Each scene shows the same named points in several views. A view is turned or mirrored, and shifted as a whole, has a little noise and may leave points out.

Scene 1
View 1
<13>: [  2  23 -33   7  -4   9  13 -23 -13 -10   8   1  -5 -13  20   0   4  11
 -19 -12  26   8 -14  23 -30  17 -16  -1 -19  -6 -13 -11]
<101>: [ 18 -32  15   4  15 -27  17   9  -6 -40   0  18  -7 -21 -13  33   2 -18
 -46   3 -11  12  21  27  19  23 -20  26  -3   9  23  -9]
<127>: [  1  27 -37  11  11  11  19 -29  10  11  -9 -10 -33   3  10 -16  12  -9
 -27 -33  20  -3 -10  11 -16 -20   8  -7 -22 -11 -16  24]
<291>: [ -1  42 -37  -1  -9  24  15 -37   0   7  13  -9 -14  -4  21 -29   9  -1
  -7 -25  43  18 -24  -2 -39  12   4 -11 -11 -13 -20  -3]
<257>: [ 12 -14  18  -5   0 -12  19  -6   1 -29  18   9  -6 -21  -7  10   3 -29
 -28  -2  14  33  13   3  -1  35  -4  18  11   5  18 -15]
<162>: [ 15   1 -16 -15  15   3  16 -15   1 -10 -17   9 -15 -12   1  -9  11  -5
 -45 -26   4  11 -13  -6  14   1  -9   7 -31   8   0   4]
<68>: [  8  12 -24  11  12   1  19 -17   4  -4  -7  -5 -24  -3   5  -1   8 -10
 -32 -23  12  -1  -1  18  -7  -6  -1   2 -17  -7  -6  14]
<135>: [  7  17 -40   8   9   8  13 -20 -10  -7 -11   3 -13 -10  17   4   7  18
 -33 -19  12  -7 -14  27 -12  -2 -20   0 -37  -3 -13   2]
<5>: [ -2  15   4  20  -7  -7  23 -20  15  -6  31 -16 -22  -2  -2  -4   6 -44
  -2 -12  36  22  20  15 -35  12  25   2  31 -20   2  11]
<302>: [  7  11 -23  14   9  -3  19 -16   0  -9  -2  -3 -20  -7   5   5   7  -9
 -28 -17  12  -1   3  26 -12  -1  -5   3 -14  -7  -5   9]
<221>: [  7  -1 -13  27   5 -13  18  -6  -9 -22   8   3  -9 -13   6  29   1  -3
 -24  -1  10   0  13  49 -20  14 -17  11  -7  -8   0  -4]
<233>: [  8  24 -66  11  19  14  14 -25 -15   1 -33   4 -18  -6  25   7   9  41
 -47 -28   0 -30 -24  39  -6 -23 -33  -5 -68   0 -26  12]
<287>: [ 12   7 -25  -8  13   4  16 -16  -4 -10 -15   8 -14 -11   7  -2   9   4
 -42 -21   3   4 -13   6   5   3 -16   5 -34   5  -4   2]
<75>: [ -5  31 -13   4 -16  12  17 -28   4  -5  32 -10 -11  -8  12 -18   6 -20
   2 -11  48  31  -6   3 -47  28  12  -4  16 -17  -8 -10]
<292>: [  6   7 -39  31   8  -7  15 -10 -19 -18  -7   6  -7  -9  18  33   3  24
 -30  -6   3 -21   1  63 -20   1 -34   5 -34  -9 -12  -3]
<10>: [  8  -5   0  10  11 -12  22 -11  12 -12   4  -3 -28  -4  -8   5   7 -31
 -31 -16  10  12  17  15   1   0  11  10   3  -6   8  15]
<37>: [  2   7  11  -2  -4  -2  21 -19  15  -9  24  -6 -20  -7  -6 -16   9 -45
 -13 -15  34  38  10 -11 -19  21  23   5  23 -10   7   2]
<169>: [  2   2  -7  35   7 -15  23 -10   4 -13  14  -8 -22  -2  -2  23   3 -24
 -18  -8  13  -1  25  46 -23   0   3   7   8 -17   0  14]
<195>: [  4   5 -10  22   0  -8  18 -11  -6 -20  19  -2 -10 -13   5  18   2 -11
 -16  -2  19  10  12  35 -26  18  -9   8   4  -9   1  -5]
<2>: [  8  -3   8   4  -9 -10  16  -9  -8 -32  28   7   5 -24   4  15   0 -14
 -16   7  24  31   8  17 -21  45 -13  14  12   0  10 -26]
<82>: [ 15 -38  35  19   6 -38  22  12   0 -43  22  11  -7 -20 -19  42  -1 -40
 -31  13  -1  21  41  34   5  33  -8  31  25   2  31  -9]
<247>: [ 11  -7   5 -10  11  -7  19 -10  11 -14  -1   5 -21  -9  -9  -6   8 -32
 -38 -19   9  24   6  -9   9  11   6  11  -3   2  12   5]
View 2
<5>: [ 20  13  56  25 -21 -15   6 -11 -12  16 -11 -12  -6 -24 -16 -24  -2  -7
  -3 -15  -4  -6  11 -22   3 -13  24  18 -14   3  16  14]
<292>: [-23  35 -34   0  15 -28  38  31 -11 -17  26 -29 -35  26   1 -19 -20 -35
  16  24  15 -14   2 -12  -2   6  17 -11  -5   7   4 -13]
<82>: [ 19  15  20 -44  -1 -21   7 -10 -35  -8  38  15   0   1  -8 -15   8 -19
  28 -17  30  28  42 -14  36 -48  30 -10 -54  -7  40   1]
<2>: [ 30  20  25 -17  13 -11   2  -9 -38   4  33   7 -13   8  -7  -5  -3 -32
   1   6  -4  -3  10 -39  13 -29  38  -1 -21  -1   7  -2]
<247>: [ 27  -3  23 -17   8   0   0  28 -13  28  14 -10   2  -8 -14   8 -13  -6
   4  -1   6  17  13 -10  37 -17   1   7  -2  -4  22 -14]
<287>: [  9   7 -10  -8  24  -6  13  46  -6  18  20 -20 -17  13 -10  11 -26 -17
   2  23   2   0  -3 -11  24   2  -4   1  16   0   8 -24]
<257>: [ 38   8  29 -26  10  -6  -3   1 -31  15  28   7  -2   0 -11   2  -4 -20
   6   0   3  14  18 -26  31 -34  23   3 -19  -4  19  -5]
<233>: [-30  26 -48  14  25 -18  38  64   5   0  17 -43 -40  27  -1  -4 -37 -27
   3  38   8 -19 -16  -5   0  27  -4  -6  30  10  -5 -26]
<162>: [ 16   1  -3 -13  24   1   6  48  -6  26  19 -19 -10   7 -11  16 -26 -13
   2  19   2   8   1 -10  33  -2  -8   4  19   0  14 -27]
<135>: [ -5  19 -17   7  22 -13  24  43  -7   9  17 -27 -28  16  -7  -1 -29 -24
  -1  28   1 -12 -10 -15   7  11   4  -1  17   5  -1 -17]
<13>: [ 11  21   3   6  21 -10  13  21 -18  10  21 -16 -24  14  -7  -2 -21 -30
  -5  22  -9 -17  -9 -31   4  -1  22   3   8   5  -5 -10]
<68>: [  0  11   3   8   4 -12  17  35  -1  14   6 -26 -16   0 -10  -7 -22 -12
   5  10   6   0   1  -6  16   4  -1   5   9   3  11 -13]
<169>: [ -9  23  14   9 -15 -26  25   7  -7  -6   6 -19 -15  -8  -7 -29  -7 -15
  13  -7  16  -2  18  -5   6  -9  17   2 -21   3  23   4]
<75>: [ 29  17  50  30  -1  -7   2  -6 -19  23  -1 -13 -16 -11 -13  -9 -11 -20
 -17   7 -23 -23 -10 -40  -7  -4  31  18   6   6  -5   7]
<101>: [ 13  12  -6 -47  17 -15  11  16 -29  -2  43   5  -5  12  -6   1  -4 -22
  24   2  26  27  31 -10  41 -34  16 -12 -31  -6  32 -15]
<10>: [  8   5  15  -3  -3 -12  13  26  -5  17   8 -19  -6  -7 -12  -6 -15  -5
   7  -3  13  12  16  -1  25 -10   1   6  -6   1  25 -10]
<221>: [ -4  28  -7  -6   5 -23  25  11 -20 -10  24 -15 -23  10  -3 -19 -10 -28
  14   8  15  -4  13 -15   5 -12  23  -6 -20   3  14  -2]
View 3
<2>: [  3  -3   9 -27 -19  19   6 -12   6  -7 -22 -28   1   0  37 -14  12  11
  30  38  15  39  36 -22 -10   4  15 -14 -19  20 -10  18]
<82>: [ 15  -2  25 -39 -10 -10  14  -9   8  21   7 -23   9   7  74 -38  21  33
  24  59   8  36  48 -47 -42 -20  31  -6  -1 -15  -9  16]
<221>: [ 10  -1  29  -6   8   1  10  25   2  -2 -11  -2   8   7  33  -1   8  -6
  38  34  16  15  20 -28 -10 -18   9 -18  -3   3  -8   8]
<127>: [ -6  16   8   4  14 -23 -14  16   3   7   1  17   5  -4  -2  39  -2 -15
  19 -13   2  -9   2  21  20 -25  16 -20 -26   3  -1   7]
<292>: [  6  -6  42  20  19   9  12  60  -7 -14 -15  11  12  10  28  14   1 -29
  40  35  15   6  13 -27  11 -15   1 -23   7  -2 -12   2]
<37>: [ -3  13 -11 -40 -14 -15  -7 -40  12  16  -6 -16  -1  -7  17   5  11  25
  20   0   6  24  23   4 -12 -13  28 -11 -39  18   2  19]
<169>: [ 14  12  20 -16  16 -21  10   9   6  15  -5   7  11   5  26   3  11   3
  45  18  14   5   7 -27 -24 -30  16 -21 -11   2   5  11]
<68>: [ -2   7  16  -2   8 -15  -8  19   1   5   2   8   6   1  17  22   2  -7
  21   9   2   4  14   6  12 -21  19 -16 -17  -4  -7   7]
<135>: [ -6   0  25  14   8   7  -7  43  -6 -13  -9   9   4   3  13  28  -2 -26
  23  15   5   7  17   8  30 -11  11 -19 -12   3 -14   5]
<10>: [  0   9  14 -15   4 -23  -8   5   4  17  11   3   7   1  31  11   7   9
  15  16  -2   7  23  -1  -3 -25  27 -12 -17 -11  -5  11]
<75>: [ -2  11 -11 -25 -11   7  -3 -27  12  -6 -34 -15  -2  -7  -7  18   5   2
  38 -10  17  22   7   1  -1  -3   8 -19 -41  43   6  18]
<101>: [  4  -8  32 -19  -7  -4   3  17  -1  11  15 -17   8   7  71 -22  13  16
  11  59  -1  32  54 -27 -11 -13  32  -4   1 -24 -19  12]
<291>: [-12  10  -5  -7  -4   7 -11  -4   5 -14 -28  -2  -3  -8 -18  38  -2 -17
  30 -18  12  12   4  23  25  -2   8 -21 -40  34   1  12]
<247>: [ -9   4   8 -24 -10 -15 -13 -10   5  16  12  -9   1  -3  37   5   7  18
   1  19  -6  20  39   9   6 -15  35  -4 -24 -10 -12  14]
<195>: [  7   3  18 -15   1   1  10   7   3  -1 -17  -8   8   4  26   0   9   2
  40  24  16  19  19 -23 -11 -14  12 -19 -14  14  -2  13]
<13>: [ -5  -1  14   2  -2  17  -1  20  -1 -20 -27  -4   1   0   9  20   0 -18
  33  13  15  18  16   1  19   0   4 -20 -20  21  -7   9]
<257>: [  0   0   8 -33 -19   3  -1 -19   7   8  -3 -26   0  -1  47 -13  13  23
  14  34   5  36  46 -12  -9  -5  28  -6 -21   2 -11  18]
<5>: [  9  18  -6 -37   0 -21   5 -34  16  17 -16  -8   5  -6   8   7  13  19
  40  -4  15  15   4 -12 -30 -23  18 -19 -34  25  13  18]
<302>: [  1   6  19  -3   9 -11  -1  19   0   4  -3   7   7   2  18  17   4  -5
  26  13   6   7  16  -2   7 -19  16 -19 -13   0  -6   9]
<162>: [-16   0  15  -1  -4  -7 -20  19  -3   1  13   0   0  -2  29  21   0  -5
  -4  18  -8  13  36  24  33  -8  29  -7 -19 -13 -19  10]
View 4
<195>: [-17  -3 -22  -5 -22   3  14 -33  -4   4 -20 -28  20   0   1   4 -12   9
  11 -19  18  -3  -3 -22  -2 -20 -20  12  11  -2 -19 -35]
<68>: [-10   6 -34  -6  -5   6 -11 -11 -16   7  12  -7  20  -5 -16  -6  -6  10
   5 -16  13   3 -14 -16   2  -1 -11  -8   6  -9  -4 -17]
<37>: [  0  26 -29   7 -18  24  21 -23  11  10 -13  -7   2   1  15  14 -24  15
  30   0   7 -25  16   4 -11 -11 -25   0  -8  23  16 -19]
<75>: [  1  12 -35   5 -24   7  34 -18 -11  11  -6 -16  -6 -10  31   4  -1  10
  29  -5  35  -9  34  -3  -9 -15  -9  11  15  15  19 -34]
<127>: [ -6  13 -45  -6   2   7  -7  -4 -29  11  31   5  14 -10 -19 -14   7  11
   6 -12  24   4  -3  -7   0  11   2 -11  16  -4  10 -11]
<169>: [-23   6 -20  -8 -14  10  17 -45  -6   8  -7 -21  38   7 -23   3 -15  10
   7 -17   9 -11  -5 -10  -1 -15 -11  13  18   0 -29 -22]
<233>: [-17 -21 -46 -11   7 -18 -41  14 -50   4  31 -12  23 -21 -29 -30  24   4
 -17 -35  31  42 -39 -49  12  10  -2 -16  22 -43 -10 -27]
<247>: [ -2  19 -27   5  -8  22 -15  -7  12   6  -8  -8  10   2  -2  11 -29  13
  18 -10  -9 -14 -19 -15  -3  -3 -34 -15 -23   5   7 -12]
<2>: [-10  -6 -18   2 -31   7  14 -26  13   3 -43 -37   2  -4  30  16 -25   8
  23 -17  11  -4   1 -31  -6 -31 -39   9  -9   1  -9 -46]
<5>: [ -8  24 -24   1 -19  20  38 -41   2  13  -8 -12  15   7   3  12 -17  12
  24  -1  15 -28  24  11 -10 -15  -8  14  14  22   0 -19]
<302>: [-14   0 -31  -6  -7   4  -5 -15 -14   7   4 -14  22  -6 -14  -4  -7  10
   5 -19  14   2 -13 -20   1  -5 -13  -3   9 -10 -10 -24]
<221>: [-23 -11 -18 -11 -19   0   4 -33  -6   4 -21 -32  29   1 -10   3 -12   6
   2 -26  12   5 -18 -31   1 -22 -21  11  12 -13 -32 -35]
<292>: [-28 -25 -26 -16 -12 -14 -12 -24 -27   2  -4 -33  33  -8 -21 -12   4   2
 -10 -36  23  26 -27 -46   8 -15 -10   6  23 -32 -38 -40]
<291>: [  3   6 -49   4 -13   1  15   3 -30   9  16  -3  -9 -19  23 -11  16   7
  20 -11  43  10  24 -10  -6   0  -1  -2  19   1  30 -30]
<82>: [-22   2   2  -4 -28  21   5 -49  37  -2 -55 -39  32  16  -5  29 -55  12
  15 -19 -24 -25 -29 -26  -4 -35 -52  10 -23   4 -41 -27]
<162>: [ -3   5 -38   0  -1  10 -33  13  -6   3   6  -6   5  -9  -5  -3 -13  11
   9 -18   1   8 -30 -30   1   4 -28 -22 -17 -12  10 -17]
<13>: [ -9 -12 -36  -2 -17  -7   3  -6 -22   6  -6 -21   4 -15  15  -8   6   6
  10 -23  34  20   1 -32   0 -12 -13   2  15 -12   3 -42]
<287>: [ -5  -2 -37  -3  -3   3 -30   8 -14   4   4 -10   9 -12  -5  -8  -7  10
   3 -21   9  12 -28 -34   4   2 -24 -16  -8 -16   3 -23]
<101>: [-19  -4  -9  -5 -16  14 -24 -26  25  -4 -40 -33  27   9  -9  20 -44  12
   7 -24 -22  -5 -44 -40   1 -23 -51  -6 -28  -9 -33 -28]

Which points are out of place in each view (at most two, in the order of its rows)? Write none if all are in place.
view 1 => <10>
view 2 => <233>, <13>
view 3 => none
view 4 => none

Scene 2
View 1
<188>: [ -7  -7 -12   1   1 -11  16  -8  -6   7  10   6  -7  21  20  -6  -5  -6
   0  25  26 -10   0   5  -3 -22   6   8  -3   7  -7   9]
<210>: [ -8  -7 -26   8   4  -6 -12  -8 -38  11  -3  10   2  26  43  -9   3  11
   4  30  50  -9  -7  27   7 -22   3  -7  -9  -6  -4  14]
<203>: [-11  -5   0  -6  -6 -10  23  -3   4   4  12   9 -14  12   8   1 -12 -10
  -9  22  17  -6   2  -5   2 -10   8   6   0   7  -9   6]
<67>: [ -8   0  -8  -2  -6  -6   5  -1 -19   4   6  12  -9  14  20  -1 -11   0
  -6  26  27  -4   1   6  12 -10  10  -6  -2  -3 -13   8]
<73>: [-13   9  11 -19 -13   1  -7   8 -22   1   2  21 -15  -4  15  18 -22  -2
 -19  23  28   0  -2   1  28  16   5 -29  -2 -18 -16   9]
<167>: [ -2   2  -3 -16  -5 -16  12  -4  -6   1  11   6  -6  19  18  -2 -14 -11
   1  18  14  -7   2  -4   8 -17  13  -1  -3  -1 -19   7]
<112>: [ -2  -2  -1  -3 -10 -15  29  -3   2  -2  17   5 -12  20   3  -8 -17 -12
  -4  24   3  -2  11 -11   5 -17  21  14   3  10 -20   0]
<72>: [-10  -2 -23  -6   7  -7 -23  -6 -40  12  -8  12   3  19  51   1   1   9
   3  23  55 -12 -15  26   9 -16  -3 -23 -10 -18  -3  18]
<133>: [-20  -7  17   4 -15   2  40   3  18   3  20  19 -28  -6 -16  10 -17 -15
 -31  32  14   0   6 -13   4  12   4   8   3  15  -1  -1]
<71>: [-33 -23  -7  31   1  13  27  -3   0  21   8  24 -23  -5   7   8   8   1
 -34  45  59  -6 -11  20 -11   8 -18   5  -2  16  29  11]
<130>: [ -7  -7 -20   6   2  -8   0  -7 -25   9   2   9  -2  24  34  -9   1   4
   3  28  39  -8  -2  17   3 -22   6   1  -6  -1  -5  10]
<214>: [-12   0  -8   4  -8   3  -9   3 -36   6  -2  19 -10   8  23   2 -10  10
 -13  34  40   0   0  15  22   1   7 -16  -2 -10 -10  10]
<96>: [-11  -5   0  -8  -5  -9  21  -2   3   5  13  10 -13  11  11   3 -11 -12
  -9  23  21  -7   0  -3   1  -9   3   3  -1   4  -7   7]
View 2
<71>: [ 14 -32  -4  23 -30   9 -14  20  -8  24 -52 -12  22  -6 -12 -18  12  -2
 -12  23   0 -35  -1 -10 -21  -6   7  -6 -43  19  45  14]
<73>: [  8 -29  -5  20 -38  33 -10  10 -46   6 -37  13   8 -11   2  22  20 -14
   8 -25  -3 -15  32 -38 -13 -23 -18  18  12  -8   5   4]
<167>: [ 19 -14   7   3 -12  22  -6  -1 -12   6 -11  21  -2 -18  -2   8   9  -6
   8   1  -6   9  19 -11 -23 -12  -6  25  11  -2   1  23]
<133>: [ 11 -12  11   8 -36  23  -8  22 -11   8 -31  27  -5  -4  -7  -3   6 -14
 -23  -5   5 -17  22  10 -22   0 -18  13 -12  16  47  21]
<188>: [ 21 -21   6   6  -5  14  -7  -1  -2  14 -19   5   6 -17  -7  -4   7   1
   7  17  -6   3   8 -10 -25 -11   8  16  -7   4   8  24]
<72>: [ 23 -41 -13  20  -4  13  -8 -10 -23  19 -32 -19  27 -24  -4   5  19   5
  31  17 -14  -1   3 -50 -19 -27  19  12  -4 -10 -24  11]
<96>: [ 15 -18   9   7 -18  22  -9   6  -9  10 -21  18   0 -12  -5   3   5  -5
   0   5  -2  -4  18  -7 -22  -9  -4  19  -1   7  18  21]
<214>: [ 24 -27 -19  17 -24  15   1   4 -34   8 -37 -11  18 -20   0   1  25 -10
   7  -5  -6  -3   8 -34 -24 -18  -7  12  -5 -11  -4  12]
<203>: [ 17 -14   9   4 -15  21  -7   5  -6   9 -16  19  -1 -14  -6   1   6  -5
   0   6  -3   3  17  -4 -23  -8  -3  22   1   6  15  25]
<112>: [ 22  -3   8  -2 -15  19   0   5  -4   4  -9  26  -9 -17  -4  -2   6 -10
  -9  -1   0  13  18   9 -29  -2 -14  25   8   3  16  30]
View 3
<67>: [ 16  14  -7   0  -2  -5 -24  -4 -30  12 -27 -16 -10 -19  -8   9   3 -20
  -7  13   0  18   5  19  -5  -3  11   8  -3 -20   8   8]
<71>: [ 13  13 -49  -3  -8   4 -10 -11 -65  -8 -25 -10 -34 -14  28  37  20 -42
 -11  35   4  24  11  22 -19  35   3   1 -16 -51  -8   8]
<133>: [ 43   3 -17 -12 -10  10  -9  11 -59   1  -8 -18 -19 -30  32  11  -8 -28
 -21  19  -7   9  -5  16   2  10   9 -14   2 -43  -2  37]
<188>: [ 12   3 -20  -1   8   4 -13   7 -32  19 -15 -13 -13 -14  -6  16   2 -15
 -17   6  -1  16   4  23 -12   2   0   0   2 -21  10  -1]
<112>: [ 33   1  -4  -8   4   2  -5  17 -35  20  -5 -20  -6 -23   4   2 -16 -16
 -22  -1  -5  11  -5  18  -4  -8   5  -5  12 -21  12  17]
<73>: [ 22  20  11  -2 -21  -5 -49 -12 -31   0 -43 -16 -10 -33  -7   2  10 -18
   6  30  -7  13   2  18  11  -5  24   6 -12 -26  -6  30]
<210>: [-12  18 -21   8   6 -11 -24 -13 -21  18 -36 -11 -13  -5 -26  24  18 -19
   1  15   8  26  15  26 -19   5   4  20 -12 -13   9 -23]
<130>: [ -1  12 -21   4   7  -5 -18  -4 -26  18 -26 -13 -13  -9 -17  20   9 -18
  -6   9   5  23  10  25 -17   3   3  13  -5 -16  10 -13]
<72>: [-17  22 -21  12   2  -6 -43 -21 -20  12 -45  -5 -16  -8 -33  26  30 -15
   7  25   5  24  15  27 -14   6   8  19 -18 -18   3 -18]
<203>: [ 23   3 -12  -3   4   8 -17  11 -36  16 -13 -14 -12 -19   0  12  -3 -12
 -18   7  -5  11  -3  21  -4   0   3  -5   5 -24   7  13]
View 4
<210>: [  4   7  -8  19   6  -2 -29  -8   7  48 -27  14  13   6  -2 -33  22 -11
  43  -6  16  -8  -4  -9  -7   9 -36   5  20 -22 -14   1]
<214>: [ 16  11 -14  15   1  19 -32 -18   6  39 -12  18   5  -9   4 -27  12 -17
  24 -10  16  -2 -21 -10 -10  12 -12  17  13 -13  -8   9]
<73>: [ 23   1 -19   7  -3  38 -19 -12   1  25   9   7   0 -21  11 -19   3 -20
   0 -19   8  -5 -31 -10 -11  11   4  16   5  -8  -5  16]
<188>: [ 19  17   2   5   6  -7 -18 -13  12  30 -13   0  18   9 -14 -11  -5  -1
  22 -17  18   6   9  15  -3   4  -8  13  20  -2 -22   6]
<203>: [ 24  15   2   0   5   1 -16 -12  12  23  -5  -2  13   4 -12  -6 -11  -3
  12 -22  17   9   3  19  -2   5   6  14  17   3 -22  10]
<133>: [ 32  33  -3   0  -5  15 -17 -35  13  17  -1   3  12  -9  -7   3 -35   2
  -8 -23  26  20  -4  25 -14   4  24  43   7  14 -22  23]
<96>: [ 22  17  -1   1   3   6 -13 -15  12  24  -5  -3  14   0  -9  -7 -14  -2
   7 -23  17   7   1  16  -6   6   4  19  13   2 -21  12]
<67>: [ 21  11  -6   7   5   9 -24 -13   9  31  -7   9   9  -1  -5 -15   3  -9
  20 -15  15   4  -9   3  -4   7  -5  12  17  -6 -15   8]
<112>: [ 34  18   3  -7  13   2 -23 -15  15  17  -2   3   8  10 -20   0 -12  -3
  12 -21  18  22   1  25   7   3  18   9  25  10 -24   8]
<130>: [ 12  13  -1  13   6  -6 -24 -12  10  40 -22   8  16   7  -8 -22   9  -6
  35 -12  17  -1   3   3  -5   7 -22  10  21 -12 -18   3]
<72>: [  0  -2  -9  20   1   3 -19  -1   3  49 -21   5  16  -3   4 -34  22 -13
  34 -11  11 -22  -4 -17 -12  12 -41   4  13 -28 -10   1]
<167>: [ 26   6   0  -4  11   5 -16  -5  10  21   1  -3   9   4 -12  -8  -2  -7
  13 -22  12   6  -1  13   5   5   5   2  20   0 -20   6]
View 5
<210>: [ -7  -3 -12  -1  -2 -10 -11 -47  14 -14  11   8 -11   1   9   2 -35   1
  18  -7  -6 -34   1 -12  11  26  27 -16  16  37  23  23]
<130>: [ -2   1  -9  -5   2  -4  -8 -34  13 -17   8   5 -11   0   9 -10 -29  -2
  16 -11  -4 -24  -2  -7   2  18  20 -17   7  31  25  16]
<112>: [ 11  17   2  -9   8  14  -3  -2   2 -15  -1  -2  -4   2   7 -39  -8  -6
  11 -17   9   2 -12  -3 -18 -11   8 -19 -25  15  24  13]
<96>: [  5  18   3  -9   1  19  -5  -8  14 -16  -3   3 -10   8  10 -24 -19   1
  -1 -22   7  -3  -4 -10  -4   1   6  -6 -15  19  25   7]
<214>: [  6   9  -5  16 -11  10 -14 -43  11  -7   6  11  11  16   9   6 -34  -5
  15 -18   3 -20   2 -22  13   5  20 -11  -9  35  19  19]
<203>: [  5  16   1  -9   4  13  -4  -8  11 -16  -2   2 -10   5   9 -27 -18  -1
   3 -18   7  -5  -7  -8  -8   0   8 -10 -16  19  22  10]
<188>: [  2   9  -4 -13   5   5  -5 -17  12 -18   2   0 -16  -1  10 -23 -19   2
  10 -13   1 -11  -3  -5  -6  10  12 -15  -3  22  27  12]
<67>: [  4  11  -2   3  -3   9  -8 -27  11 -11   3   6   0   9   7 -12 -26  -4
  11 -15   6 -16  -5 -15   2   2  16 -12 -11  28  19  17]
<72>: [-13   0  -8   4  -8  -4 -16 -49  22 -10  13  14 -11   3   7   7 -44   6
   6  -6  -3 -44  -1 -21  21  29  28  -9  14  43  12  26]
<71>: [ 15  11 -14 -10  -8  24   3 -34  28 -29 -13   7 -13  27  24  17 -31   3
   6 -45 -12  15  28  -5  14  25  -6   7   7  19  57 -16]
<73>: [  4  24   8  21 -16  29 -17 -28  15   2   0  14  15  24   6   0 -35  -1
  -5 -23  17 -19  -5 -35  15  -7  14   3 -29  33   5  19]
<167>: [  0  16   4  -6   3  10  -9 -10   9 -11   3   3  -6   1   5 -32 -19  -1
   3 -10  11 -16 -15 -14  -8  -3  14 -13 -18  22  13  20]

Which points are out of place in each view (at most two, in the order of its rows)? Write none if all are in place.
view 1 => <203>, <133>
view 2 => <73>, <188>
view 3 => <72>
view 4 => <210>
view 5 => none
